Each row is a point on a tangle of strands that fork, close into loops and nearly touch. The rows are in no order.
In the rows, zero is written as 128.
Two points are linked if the straight distance between their rows is under 133.
nuko: [118 176 129  91 120 182 119 161 170 128 153  89 113 125 127 115 122 200
 130 114 110 133 148  99 116 137 168 116 144 130 162  70]
Pulob: [120 134 121 155 141 162 120 120 110 121 107 192 113 132 167 140 127 147
 126  95 147  84 132 117 175 134 127  93 164 151 138 127]
Kav: [ 86 159 127 126 131 124 141  97 110 125  77 113 147 129 114 104 127 103
 136  98 120  53 112  78 118 107  90 194 141 126 135 118]
Kosod: [ 90 179  91 119 131 134 112 154 130 112 104 123 213 113  88 106  97 162
 120  91  74  92  73 120  95 140 137 168 156 119 110  69]
Keni: [118  95 141 123 112 146 114 120 106 138 145 117 118 177 156 147 104  88
 120 117 149 167 162 128 167 142 104  99 116 108 142 148]
gozo: [132 109 103 108 161  80 102 165  89  95 145  89 135 139 118 146 134 132
 141 152 171 151  85 126 130 163 114 129 123 124  75 162]
Naguf: [ 94 178 109  83 113 198 144  85 123 130 125 165 152 151 140 113 118 114
 137 107 157  91 149 118 133 155 125 125 127 136 134 107]
Rol: [102  67 157 165  87  69 116  87 106 147  50 139 106 127 146 138 122  70
 109 106 131 126 119 148 123 110 127 145 112 140 113 127]
dero: [108 117  88 111 124 162 162  86 149 126 133 148 133 102 118 129 156 143
  95 117 103  95 134  68  92 117 151 172 157 102 127 129]
bot: [ 59 149 104  94 133 185 129 112 123 106 137  81 178 205 105 143 101 115
 119 108 121 157 161 154 119 105 131 100 121 125 130 124]
zipon: [177 131 117 105 138 177 154 112 160 148 144 121  87  85 137 126 109 130
 118 161  85 185 124 172 167 114  76  30  77 140 139 174]
naz: [145 127 147 101  92 131 145  66 126 108 126 142 132 126 170 120  89  89
 129 111 124 113 129  97 170 118  91 164  96 100 148 107]
zem: [107 110  97 172 152 133 135 144 122 139 130 131 105 146 108 105 149 168
  80 132  88  64 135  74 142 124 106 174 169 105 131 145]
Mulod: [137  68 117 105  95 139 119 137 155 128 173 125 101  98 134 129 110 167
 134 149 106 110 127 102  91 124 107 155 158 118 130 107]
Nudus: [107 111 158 179 169  74  51 141  86  81 123 122 112 125 110 146 112  92
 163 104 131 125  88 153  99 122 117 182 121 147 109 153]
Vep: [144 173  94 121 150 175 187 116 170 166 168 144 176 155 136  95 120 195
  96 149 140 131 158 136 119 106 144 139 116 115 158 115]
vel: [157 130 205 148 129  79 183  91 137 107 184 101 120 136 145 112 104  87
 140 137 135 226 177 155 137 144  89  72  93  81 135 184]
Girug: [ 70 111 162 178  88  84 128  69 109 132  89 138 108 112 125 101 120  64
 110  86 113 124 129 137  96  96 111 181 128 118 121 141]
kufop: [125 155 105 129 145 138 117 148 101  72 177  92 241 143 104 120  88 154
 148 140 117  99  74 142 101 159 145 130 114 111  84  64]
Vumer: [152 135 136 112  97 152 174 123 130 141 133 185 119 102 158 122 127 174
 119 131 138 122 135 132 152 116 100 108 100 112 139 150]
kodir: [ 93 174  97 119 118 172 173 114 124 155 103 167 135 130 150 123 146 203
 108 144 141  94 123 141 122 141 175 114 143 114 149  81]
Tula: [ 89 138 104 139 151  90 146 140  94 100  90 140 142 179 110  93 145 116
  90  95 153 105 158 112 120 142 115 202 146 123  99 128]
buso: [ 81 120 127 130  93  96 171  43 118 122 115 122  94 116 142 112 137  84
 117  89 127 111 146 106  87 121 114 200 128 138 134 108]
Bevu: [101 115 163 126 140  90 165 152 100 129  91 155 126 191 154  72 141  88
 106  73 146 153 185 128 152 134 141 166 132 146 144  94]
Kovi: [158 153 149 130 137 110 174 117 114 106 165 109 106 117 176  92  78 122
 123 134 140 166 176 126 167 143  51 126  89 103 157 142]
fuf: [ 98 165 130 140  91 167  96 164 102 113 153 105 163 137 109 188 119 145
 159 101  98 130 139 180 111 129 146  85 109 122 150  99]
kizus: [ 98 109  96 110 114 135 126 133 127 119 134 157 143 117 119 137 172 126
 108  74 106 125 109 100  95 145 139 187 137 127 124 138]
Gop: [ 98 102 128 197 107 160  91 142 159 170 117 134 102  91  82  97 140 144
 100 108  56  76 104  94  79 112 151 153 135 133 152 134]
sav: [175  54 144 123  78 148 106 128 198 119 143 140 111  88 118 127 117 177
 143 164  76 114 117  85 103 112 120 124 123 113 134  75]
Goza: [136 114 120 125  90 143 148  83 109 147 116 163 104 103 160 126 174  98
 132 130 144  71 107 112 134  98 113 148 153 154 129 125]
nutaf: [136 113 129 141 135 173 138  74 102 125 118 203 107 126 164 130 127  98
 138 123 164 109 146  92 140 174 138  87 157 143 161 137]
Somip: [143 187 149  79  91 202 136 119 202 145 166 114  72 128 103 134 129 152
 140 154  77 148 135 120 140 117 154  51 133 103 148 129]
fub: [157 151 124  90 129 170 127 114 192 194 159 159  90 117 132 113 162 158
 113 158 149 149 108 119 128 145 155 104 110 131 127 183]
rukil: [195  87 142 128 138  92 193 106 137 174  61 162  99 115 164  92 111  80
 107 136 169 161 168 148 168 159 127  83 107 173 143 137]
tafo: [198  52 157 110 108 156 129 145 175 136 171 124 114 107 104 149  95 186
 158 149  91 145  99 127 110 147 128 100  87 131 137 101]
taren: [157  64 137 129 118 136 116 129 121 137 132 167 141 118 124 211 110 120
 150  99 125 146 138 140 125 133 137 113 100 136 139 151]
siz: [ 67 166 104 126 118 159 101 144 114 134  83 139 147 117 154 152 116 175
 136 134 124  96 107 133 131 126 161 112 133 123 139  72]
nen: [120 101 142 168 144  53 105 128  72 115 117 120 103 149 111 147 179  91
 121 128  90  98 140 155 155  94  91 194 191 133  83 124]
Nobor: [131 116 101 133 151 128  96 200  95 116 163  78 124 160  89 177 149 148
 142 120 135 156 122 174 128 167 139  80 123 167 122 151]
kufad: [ 86 154 132 186 138 104  83 165  92 100 141 122 172  65  74 100 142 131
 157 126  49 123  26 162  85 101 158 152 127 106 116 121]
res: [ 68 158  93 147 137 153  89 159 108 117 142 138 206 178 116 125  92 125
 124  96 128 125 137 177 115 124 122 152 140 139 128  90]
virap: [ 60 138 107 178 158 153  83 151 119 141 114 174 103 139 134  95 151 143
 130  96 114 111 107 148 105 131 150 180 124 165 172 124]
kozop: [121  90 117 145 147 161  46 127 193 151  74 111 100  85  95 115 111 134
 151 120 107  89  85  77  85 125 162 133 143 182 143 109]
Rurer: [ 85 159 102 121 130 180  90 104 180 123 144 146 156 121 123 131 116 131
 141 134 104 120 127 134  88  85 196 171 102 130 157  53]
nanam: [129 177 115  88 126 130 123 116 114 116 142 121 109 139 153  99 142 119
 124 117 208  98 136 102 132 134 116 152 153 133  99 149]
dagu: [ 98  93 129 174 133 148 132 124 121 158 135 120  84 107  74 108 157 143
  80 101  49  63 122  77 122 114 103 151 147 140 136 149]
Toru: [125 170 113 121 171 104 111 186  83  70 175 123 149 157 125 142 142 166
 147 137 155 127 143 168 154 119  96 134 150 127  94 126]
sar: [132 144 111 161 170 109 158 137 106 139 116 162  95 153 129  97 166 141
 107 146 152  80 157  89 157 139  94 178 198 107 119 162]
furi: [155 127 176  92 142 130 128 111 176 150 179  94  89 124 104 152  74 127
 168 159 145 169 154 132 121 140  85  88 106 118 133 196]
rulot: [146  87 168 134 150  68 158 105  88  95 154 130 116 138 153 142 148 151
 127 128 131 111 113 130 148  88  83 166 158 105 110 142]
lim: [155  92 120 102 131 178 113 126 157 169 158 109 108 122 143 173 108 159
 151 142  96 153 114 156 163 105 139  64 125 161 168 125]
Likit: [119 214  49  98 125 153 131 150 133  99 167 112 135 105 144 105 170 151
 115 169 168 126 125 116 114 155 180 115 121 159 116 114]
vas: [142  71 154 146 138 132 103 161  91 138 119 140 126 186 117 168 118 114
 135  97 115 138 140 193 181 143 115  80 125 172 129 152]
supe: [139 137 209 135 124  65 180 146 116 130 133 103 123 169 134 110 120 100
 145 135 158 197 200 161 140 132 105  78 117  94 141 169]
galat: [120 230  92  82 130 174 132 132 144 140 146 129 117 113 133 131 176 140
 140 153 173 137 130 125 137 142 164  68 135 137 113 150]
ful: [ 96 154 112 125 110 179 103 162 120 143 122 106 123 147 122 184 162 124
 138  89  97 153 130 156 131 120 166  75 114 159 160 129]
dato: [120 106 117 125  91  78 156 141  87 160  75 155 125 121 135 139 144  84
 120 132 167 114 141 126 125 147  97 146 183 113  94 129]
varas: [121  93 135 165 149 104  69 145 107 120 114 149  97 111 121 168 110 128
 148  95 113  88 108 144 135 108  97 164 149 186 125 143]
Ripok: [134  30 129 117  99 137  91 101 170 163 122 127 105  92 118 123  82 112
 140 132  76 109  69 130 113 114 102 146 122 161 133 119]
duv: [152 119 148 108 130 124 161 110 165 164 119 176  93  88 148 134  99 160
 130 148 160 141 138 145 142 137  85  93 123 136 120 191]
Veti: [141  82 121 160 130 108 150 144 113 158  96 144  96 153 146 127 114 157
 104 165 160 117 150 112 149 143  85 140 109 103 133 162]
lof: [134 102 102 127 130 129 101 162 116 165 119 128 119 152 140 150 143 144
 127 144 174 110 127 122 147 136 131 136 130 134 124 147]
kis: [148 148 156  65 125 137 138 140 123 135 162 135 154 145 149 152 160 118
 150 125 167 162 135 131 160 113 122 113 127 106 115 171]
Fal: [176  83 117  95 133 169 155 121 143 153 149 126  92 110 152 136 106 119
 138 132 113 163 132 167 173 120  88  86  97 193 161 148]
silog: [131 126 110 174 135 112  30 194 116 131 141 107 146 107 114 162 109 146
 154 134  99 120  52 162 121 143 173 119 137 149 127  96]
mez: [ 72 160  78 192 157 104  73 164  97  99 135 130 154 122  95 106 172 125
 107 131  85 102  86 144 119  83 139 195 146 141 110 120]
lefi: [ 70 119 139 167 118 121  72 151 107 131 102 141 149 103  99 111 126 143
 154 124  84 125  41 178  67 105 151 151 105  88 120 128]
zama: [137 144 152 122 166 134 184  77 137 136 127 164  85 134 182  81 140  99
 125 141 175 178 181 102 162 150 125  88 123 133 160 159]
Vopif: [124  66 116 105 126 167 100  91 183 177  84 128  83  96 111 114 116 115
 154 152  98  90  83  76 102 136 120 146 135 173 146 105]
Pazim: [140 121 151  99 146 140 122 146 141 124 160  93  80 125 115 166  93 184
 152 138 160 141 154 150 112 132 100  80 118 154 122 177]
gonu: [130 172 124  75 139 151 149 153 128 127 172  91 203 166 112 117  96 198
 141 141 138 112 117 171 120 117 109 126 130 104 116 104]
pum: [133 103 159  94 125 114 123 116 103 116 153  73 106 149 108 184 105 110
 184 123 169 155 146 126  94 170 122 128  85 123 120 145]
dusu: [139 137 109  79  99 171 116 155 155 173 164 105  93 148 120 118 152 184
 113 123 139 138 110 124 125 165 153 110 108 135 136 157]
buzo: [ 92 175 102 130 144 162 121 156 105 103 147  95 218 199  90 133 120 138
 102  80 104 141 135 200 111 114 146 104 114 155 119 104]
rak: [118 177  99 115 120 208 157 119 160 161 145 122  89 166 105 119 164 107
 141 148 120 158 168  97 135 148 144  70 134 112 174 181]
Nipo: [121  71 120 152 154 113  72 155  96 121 145 108 148 118 116 183 129 134
 169 149 133 122  63 188 104 143 148 115 122 163 103 116]
Zulo: [221  64 173 151 149  18 176 107 141 143 105 122 125 128 127 129  99 119
 128 107 165 172 150 160 169 131 129 125 150 147 128 151]
tene: [117 111 117 158 116 106  83 161  97 109 133 127 139  79  94 169 148 133
 138 108  96  79  90 122  97  99 110 151 157 137  97 133]
vepe: [170  60 157 171 146  49 136 104  98 129 124 115  92 134 121 156 151 117
  98 124 113  88 128 137 166  81  94 158 171 152 101 146]
Koso: [122 184  63  95 137 117 157 155 104 102 119 137 159  96 144 123 188 146
 136 158 175 132 107 113 130 124 147 135 114 150 106 123]
Puda: [139 168 141 128 148 136 122 176 109 107 178 142 109 186 124 123 127 176
 133 110 128 112 170 154 176 130  77 145 147 125 133 146]
gopab: [134 105 101  78 152 107  95 148 121 129 129  83 130 122 100 192 104 110
 181 154 173 160 111 108 108 181 126 118  99 132  99 146]
Butem: [145  97  94 131 126 188 117  92 156 140 150 148  73 120 156 130 105 117
 129 158 127 121 157  90 142 129 137 119  93 149 168 111]
gib: [127 149 147  87 151 174 143 129 107  94 189  86 217 155 102 136 114 154
 184 144 128 108 104 152  95 142 138 116 106  97 102  80]
Gafi: [185  78 137 110 131  92 121 113 109 125 103 148 149 115 111 207 119 115
 142 111 164 133 118 137 120 140 133 121 129 126  86 163]
pog: [165  53 151 163  96  39 149  96 132 159  56 138  92 128 136 102 125  69
  89  94 142 122 148 148 138 125 155 124 151 165 113 105]
Lesob: [136 210 128 123 135 160 210  81 157 137 137 133 130 140 145  75 121  50
 127 169 130 187 214 132 150 124  76  87  98 101 156 158]
Tif: [133 126 124 116 124 182  74 154 159 158 142 114 121 121 123 178 126 137
 171 106  95 147 110 131 132 127 169 105 106 171 178 103]
foza: [173 115 159  99 161  64 114 136 106 116 118 107 145 132 129 166 124  96
 144 126 200 168 120 135 147 153 129  97 138 128  70 172]
nemel: [120 166 131 163  99 121  67 170 154 100 110 104 118  79 112 130 107 173
  86 104  86  89 102 102  81 153 198 148 148 139 124  71]
pavo: [181  83 182 123 147 120 155 127 120 144 107  85 121 177  91 152  96 104
 129 127 154 154 157 198 159 134  99  39 126 146 121 207]
lapa: [133 143 131 150 161 121 167 117 138 134 135 182 142 138 159  91 131 135
 101 136 175 125 164  81 151 129 110 151 181  87 130 178]
Dap: [103 210 104  55 111 195 146 118 132 131 123 131 158 153 115 130 143 149
 133 118 147 129 138 136 139 127 143  98 112 116 123 123]
zame: [121 142 115 108 113 188 168  97 127 159 102 173 101 125 161 121 160 170
 131 148 130 118 132 123 147 145 144  88  90 135 163 115]
zelug: [104 160 107 177 138 110  55 176 104 105 161 116 161 123 129 134 147 148
 127 129  95 106  66 179 127 101 161 173 144 137 125  87]
Zad: [181  83 135 119  96  99 156  70 123 167 115 132 102 108 159 124 142  94
 108 139 140 102  99 107 161 101  88 143 150 137 115 149]
Lelo: [139 146 160  99 110 156  91 153 163  95 127  80 186 135 105 124 100 197
 139 151 105 119 105  94 104 137 175 123 122  80 125  53]
domiz: [132 199 157  90 128 149 145 155 151 127 200  95 173 138 103 145 159 170
 152 135 109 174 117 161 110 122 142  70 130  76 126 172]
Pap: [134 160 125 143 153 175 174 146 124 141 133 188 147 174 152  84 175 141
  96 129 176 132 195 115 146 148 158  86 142 127 168 148]
Zul: [141 138 107 125 125 129 106 187 119 142 163  98 119 143 123 157 146 201
 124 152 145 134 108 148 126 149 153 110 125 126 120 130]
Seko: [192  96  89 146 129 148 136  70 139 136 125 149  72  88 172 117  91  80
 107 152 139 124 145 118 155 153  94 111  82 154 144 114]
Div: [ 99 153 127  94 112 159 138  83 119 127 109 141 165 143 145 118  89 107
 151 102 141  96 135 112 132 113 100 185 112 124 146  95]
fel: [ 83  92 127 132 131 123  62 131 135 104 106  76 117 109  93 121 107 129
 123 135 106  79  93  62  93 122 124 160 142 119 107 124]
lorun: [127 121 165 127 126 112 151 143  65 103 112 156 192 183 128 138 131 148
 140 119 147 103 134 161 161 117  98 138 122  83 111 125]
gok: [207  85 175 120 127  81 181 101 120 138 136 149 120 101 163 125 133 135
 128 146 132 170 103 146 155 123  80 116  80 102 126 164]
Fuve: [156 107 155 127 119  52 191 105 130 140  94 138 135 153 169  82 135  99
  99 123 168 190 175  81 145 121 152 149 124  77 136 133]
pati: [125 153 140  86  92 150 218 109 131 122 128 118 129 173 140 108 136  63
 137 136 125 181 213 153 138  95  96  91 108 112 157 141]
Bur: [103 148  90 145 151  75 100 170  77  50 134 135 145 144 131 129 156 121
 124 136 141 117 125 159 144 119 113 171 124 172  88 108]
Notal: [187  93 184 101 177  44 153 140 134 158  95 121 146 143 103 147 110  99
 139 109 190 190 148 168 151 155 143  99 155 148  99 183]
ven: [190 120  92 140 125 123 162  65 131 116 137 122  69  66 172 101 125  76
 103 149 116 130 148  82 127 151  89 164  66 122 148 100]
Kuvap: [ 62 117 124 190 124 146 104  95 118 133  99 153 155 128 108 102 141 117
  88 116  99  82 113 129  95  62 145 177 113 105 131 154]
kevav: [100 135 110 143 102 163 101 105 117 140 121 154 116  90 130 115 161 112
 127 115 114  36  88 100 104 122 124 142 177 155 128 116]
bakud: [134 131 166 129 139 143 188 104 133 105 172 102 144 160 137 114 128 103
 133 167 100 194 158 147 146 108  89  66  88  62 151 198]
ber: [ 77 175 118 138 125 159 113 123 124 109 109 123 153  85  94  85 146 114
 125 108  95  31  96  99  85  92 112 179 149 146 125 107]
vivan: [156 202 172  81 107 172 144 147 195 133 153  83 103 103 116 148 119 180
 137 160  82 163 154 114 123 124 188  90 153 106 146  71]
leri: [128 151 198  92 146 127 131 136 141 150 186 127 168 147 127 140 173 147
 153 151 152 168 102 151 134 131 118  89 108  87 108 205]
bezu: [ 79 146  78 105 118 121 108 141 104  92 119 112 185 136 110 109 129 131
 122 132 120 101  76 129 107 131 114 174 121 115  95  98]
Siki: [119 134 144  84 103 143 198 132 115 128 120 159 144 157 144 121 151  93
 119 108 162 168 213 148 118 120 135 117 108 136 139 127]
fek: [176  82 100 186 121  83 142  69 130 138 113 133  68 120 183  97 100  69
  87 128 160 145 161 102 157 163 118 132 131 153 147 120]
tipu: [ 86 124  74 155 122 129  66 136 135 144 100 138 129  55 117 155 143 106
 136 143  92 127  56 131  86 110 169 131 136 157 109 116]
vegap: [164 158 123 129 132 115 184  70 118 112 116 134 137 122 178  79  85 102
  96 124 143 157 154  99 177 142  74 144  85  84 145 117]
zuniz: [ 61  68 159 159 111 106 114 128 100 132 116 140 128 118  99 139 116 120
 146 108  79 125  83 150  65 131 102 178 106 104 121 140]
dida: [ 95 168 128  76 135 173 113 156 141 115 159  77 148 159 129  98 109 209
 133 122 121 108 114 132 134 120 122 138 139 131 143  82]
kep: [136 112 162 150 141  11 134 143  89 120  75 122  87 161 120 110 188  85
 114 110 106 122 157 127 154 108 127 185 202 143  92  94]
lolu: [ 78 117 113 208 153  96  78 136  89 116 120 146 116 144 105 115 174  89
  93 123  96  86 144 145 121  78 117 193 171 138 102 140]
fazu: [ 75 161  87 146 125 158  84 126 167 135 118 141 139  66 108 129 139 116
 142 133  82 134  95 116  59 101 201 175 140 122 139  79]
muvo: [118 182 104  96 128 158 110 132 171 114 110 106 200 122 105 115  70 178
 108 123 102 117 108 104  95 139 176 145 135 106 112  42]
ged: [ 96 148 126 182 150 127  95 153 110  61 164 106 231  98  93  97  90 128
 167 161  88 105  49 149  77 135 164 142 128 110  95  57]
lolam: [170 141 151 151  98  87  72 184 146  88 121  72 155  63 113 147 108 140
 133 173  82 143  58 102  95 183 200 119 121 138 111  59]
nolis: [189  58 146 112 135  89 163 119 120 169 124 138 121 127 136 135 121 134
 134 129 133 130  84 154 163 131  85 135 135 144 128 166]
mus: [122 155 182 113 152 109 131 132 151 165 122 146 110 117 154 136 133 142
 140 157 178 144 143 165 143 102  92  71 127 142 114 202]
Buvaz: [190  62 121 166 125  76 188  86 124 166  47 156 100 101 130  94 102  84
  90 131 153 113 152 158 168 154 103 116 157 169 123 134]
bozi: [130 100 195 140 166  93 159 150  85 114 123  92 112 183 113 170 121 114
 162 131 159 172 179 166 143 143 108  64 143 120 120 174]
katu: [137 184 144  63 131 175 156  89 158 119 157 139 172 171 117 138 141 115
 126 129 133 166 162 130 154  85 141  97 112  89 119 154]
riru: [147 136 151 155 134  26 168 117 119 125 101 132  92 161 145  65 168 104
 114  97 160 125 168  92 157 117 138 170 204 125 113 109]
Vuna: [179 101 143 175 128  10 198  98 141 145 101 127  97 121 150  75 148 113
  95 109 139 187 147  83 158 125 124 135 138  96 139 140]
Tiza: [137  85 148 148  94  54 171 115  98 153  98 128 103 153 142 126 105 121
 124 148 154 130 145 129 138 146  84 150 138  87 114 128]
riz: [123  93 125 145  92  89 121 123  93 149 101 136 120  95 111 165 139  82
 112  98 123  89 115 126 115 122  91 148 177 130  83 157]
Soki: [121 223 130 109 102 163 162 134 180 140 182  76 153 144 107 129 152 161
 104 152  94 163 137 176 103  89 172  76 161  84 141 166]
Kod: [133  44 139 148 143  98  86 159  93 142 126 160 140 152 105 168 134 117
 145 104 128 138  92 215 132 152 121 141 137 172 109 135]
vasit: [149 224 113  92 130 170 168 131 184 157 166  88 177 154 104 125 116 192
  87 144 116 157 155 153 107 110 181 108 128  98 138 109]
guza: [140 149 130  58 129 161 117 123 154 100 193  94 134 157 100 149 128 142
 144 138 156 138 159  97 103 121 134 154  94  97 123 137]
tofe: [111 108 148 127 110 141  51 153 141  86 135 102 160 115 111 128  97 159
 150 128 105  95  88  94  97 127 138 137 138 102 116  85]
funu: [119 139 106 104  98 183 137 101 128 156 128 139  96 179 138 128 139  58
 135 136 153 153 188 110 148 163 135  90 118 126 150 146]
Gifos: [127 101 130 148 124 158  82 119 135 133 119 170 110  99 156 162 100 144
 137  95 117  82 103 140 143 112 124 116 139 178 141 126]
bezot: [ 99 148 142 115 171  85 142 158  87 104  84 126 129 195 141 108 135 119
 110 101 179 148 189 124 158 144 126 149 146 125 112 128]
Mude: [176  89 149 116 130 141 148 105 107 114 154 128 120 100 176 132 101 136
 134 169 105 150 103 142 164 128  71  97  51  89 138 126]
Kide: [129 114 110 156 141 173 168 104 118 129 114 181 157 168 166  75 148 100
  83 120 140 127 167 102 157 145 142 132 104 124 166 121]
Zun: [146  98 111 120 155 134 128  69 134 146  91 166  93 108 150 168 118  87
 145 126 183 117 151 108 129 145 144 117 155 180 132 134]
fubi: [ 91 133 131 130 109 146  93 165  89 108 152 142 162 146 131 165 124 109
 150  92 139 123 138 163 132 121 119 136 126 134 137 120]
Mafeg: [148 146 126 119 148 162 173 107 146 105 145 105  97 116 154 113 141  91
 111 156  78 210 147 144 154  98  79  48  68  91 148 186]
vopa: [126 178 144 122 149 171 181  79 175 147 138 175  88 113 151  86 145  92
 128 169 139 183 185 119 141 160 102  65  91 117 154 189]
Kiv: [ 81 168  86 141 147 165  98 169 104 136 120 155 130 157 126 111 161 125
 129  83 136 118 129 122 133 176 150 150 137 164 153 115]
Zodek: [103 136 127 170 146  62 188 104  93 123  89 115 119 168 116  83 170  84
  82 107 148  97 184  87 125 125 130 189 192 124 115 116]
Debig: [ 91 101 130 163 102 158  81 113 157 134 114 135 144 122 110 119 125 149
  94 118  74 100  91  96  92  89 175 172  92  88 149 118]
gizig: [144 118 121 155  97 113 185  32 120 116 107 146  71  95 159  89 139  72
 114 114 117 109 140  82 120 147 113 164  96 134 154 106]
mab: [160  54 156 136 118 135 109 163 144 138 145 120 134 107  88 159 121 178
 162 114  78 121  81 120  85 169 141 132 115 122 144 104]
bem: [ 94 114 111 137 146  95 111 103 105 112  75 148  96 100 151 157 143  73
 140  92 173 130 132 124  97 134 140 156 151 185 110 127]
kag: [162 172 149  98 101 123  89 178 162 124  99  73 109  77 122 156  99 143
 107 150 102 152  95 107 112 190 212 102 132 138 113  56]
Selan: [124 122 125 120 118  90 104 118 103  91 137 106  93 138 141 127 140 119
 102  99 180  84 133 120 129 110 113 172 141 152  95 139]
gen: [119 124  79 114 102 113  72 145 152 107 129 105 143  46 107 152 143 119
 146 168  77 122  48  96 100 121 167 133 138 134  93  82]
rilag: [104 100 118 181 121 155 125 101 119 124 113 174 153 149 151  91 127 104
  78 101 116  97 129 117 144 106 127 178 104 114 157 131]
tuz: [160  89 141 159 132  81 137 112 122 136 116 138  82 145 166 126 100  90
 105  93 165 152 169 129 180 141 111 134 163 168 136 136]
tet: [ 81 174  59 140 138  99 133 158  83  65 103 148 140  98 142 100 185 111
 119 141 152  98 107 115 138 122 126 145 139 183  97 105]
rutep: [110 135 103 107 149 129 164 133 152 121 138 127 145 100 124 132 142 209
 105 138 119 113 122  89  98  96 145 155 160  80 125 133]
Ramo: [154 116 143  85  97 173 110 133 171 114 211 109 115 142 134 114 103 170
 135 150 126 126 147 109 120 108 115 142 110 108 139 107]
Gomin: [125 160 186 120 130  77 147 144 132 146 144 162 144 110 159 126 136 155
 147 158 177 125 141 159 132 108  73 125 140  86 104 177]
nulez: [128 140 102 125 108 183 146 157 129 154 116 102 114 168 112 163 154 115
 140 114 104 168 151 131 144 121 138  55 139 125 162 176]
zisid: [133  82 115 149  94 133 126 100 136 133 111 183 123  92 132 183 112  93
 134 115 120 115 156 109 105 116 125 154 106 124 140 133]
kov: [117  69 103 138 152 120  57 147 155 141  81  79 123  99  95 142 111 158
 139 158 105  81  71  93 102 122 134 124 146 157 114 114]
tigi: [102 165  82 131 161 155 150 172 101 135 114 161 170 183 127  90 171 137
  97 115 176 114 175 119 130 163 154 139 154 140 138 118]
dugem: [117 180  93  57 139 155 100 138 154  90 162  92 119 132  99 174 134 118
 161 144 144 170 142  92 125 134 158 101  99 118  99 144]
kames: [160  83 139 109 100 148 119  89 127 116 145 156 148 115 168 155 110 125
 141 143  96 114  97 114 164  96 109 133  82  94 147 114]
fid: [217  77 143 185 140   4 173 125 162 150  93 130  97 110 148  63 107 116
  91 115 138 187 148 136 176 130 133  97 155 133 120 114]
mefe: [151 122 165 141 156  81 172 127 125 142 119 154 113 145 198  56 117  84
  85 134 167 190 182 110 185 133 126 108 129 100 145 139]
Nuf: [ 76 174  73 148 116 129  78 151 107 113  88 135 140  68 142 133 128 131
 139 149 120  94  64 139 121 130 162 113 128 164 119  81]
Dotan: [102 131  96 135 115 201 108 109 157 142 151 139 125 146 138 142 121 145
 130 152 115 120 160 108 121 110 170 134  81 122 171  84]
tor: [150  93 122 172  98 143 106 175 157 157 119 135  96  99 101 135 116 187
 120 100  78  83 103 109  97 153 151 144 119 156 165 108]
som: [156 115 128 139 145  46  92 153  78  77 111 111 100 135 126 151 159 105
 131 118 174 112 125 148 134 119 116 153 137 182  74 131]
zar: [198 106 169 121 135 106 182 106 133 158  84  88 110 146 122 114  98  78
 132 124 136 192 161 179 183 138  88  43  92 161 141 177]
Duzip: [112 113 128  76 108 126 124 118 128 105 148 100 120 142 118 153 129 119
 158 117 144 131 136 103  82 135 123 191  71 120 130 112]
saz: [ 92 143 135  80 121 185 154 113 113 127 154  76 162 188 112 150  97 104
 169 146 119 149 162 142 128 120  93 102 106  84 148 121]
mas: [139 143 142 126  86 115  54 144 184 108  93  92 145  52  92 132 139 123
 129 164  65 132  59  95  85 125 193 142 139 131 104  39]
moz: [147 151 132 155  98 148  83 186 154 132 117 105 116 120 103 147 104 197
 115 112 117  81 119 102  95 163 181 126 107 123 147  98]
Rad: [122 167 147 101 137 119 162 148 106 127 142 135 189 146 135 127 115 172
 148 169 177 108 125 155 139 113  90 124 129  65 106 141]
fubon: [ 69 206  99 157 153 140  76 136 152 101  99 127 155  46 127  92 111 130
 138 132  81 147  67 116  85 124 210 152 151 141 149  75]
rar: [158  84 160 123 132 105 136 148 108 147 146 138 100 170 145 131 106 103
 117 103 141 183 158 159 195 146  83  99 151 152 130 166]
rigob: [ 84 123 140 180 162 108  99 155  76  74 154 118 189  86 100 125 141 113
 194 143  85  92  45 141  83 126 136 156 121 112 101 101]
madoz: [147 146 150  75 121 182 128 112 218 152 158 121  65 112  98 147 101 149
 156 166 114 163 150 123 126 126 120  60 112 123 125 173]
Dolu: [137 165 102 135 147 121 158 142 139 124 133 171 164 118 133 121 154 177
  97 140 167 105 152 109 114 104 139 143 168  83 104 165]

A fork is a point with three links, a tip a point with one. Leave the first point through the second and follow the links. Name the first fork or tip that comes.
kames, Mude => Div
pavo, bozi => ful
Lesob, vopa => foza
Tif, lim => zar
Ripok, Vopif => bezu
bezu, Kosod => Ripok

A piece is all that can be reached along the links. How many separate loops has the piece of each point below (a circle has one, a figure eight two, a Y none), and how many tips (points with one link)?
Keni => loops 0, tips 10
Kide => loops 0, tips 6
kov => loops 0, tips 2
Div => loops 1, tips 4
Pulob => loops 0, tips 4

A tip is a point with one link. Name the tips that can be reached along the links from each point below, in the order of the rows.
lof => Nudus, fub, Nobor, bem
Goza => Vep, Kovi, nanam, Puda
kozop => Ripok, bezu

Name the points in between on the shortest way along the links from the first point to the second, in order.
Siki, sar => pati, Lesob, vopa, zama, mefe, Fuve, Vuna, fid, Zulo, Notal, foza, gozo, gopab, pum, Duzip, guza, Ramo, Mulod, sav, tafo, mab, tor, Gop, dagu, zem
lorun, fuf => Rad, Gomin, mus, duv, Vumer, zame, kodir, siz, Nuf, tipu, fazu, Rurer, Dotan, Butem, Seko, fek, tuz, rar, Keni, funu, rak, nulez, ful
ber, Puda => Kav, Div, Naguf, Dap, galat, Likit, Koso, tet, Bur, Toru
kag, Zodek => lolam, mas, gen, tipu, fazu, Rurer, Dotan, Butem, Seko, fek, tuz, rar, vas, Kod, Nipo, silog, zelug, mez, lolu, nen, kep, riru
zame, kufad => Vumer, duv, mus, Gomin, Rad, gonu, gib, kufop, ged, rigob
virap, kizus => Kiv, tigi, Pap, Kide, rilag, Kuvap, Debig, Gop, dagu, zem, sar, lapa, Dolu, rutep, dero
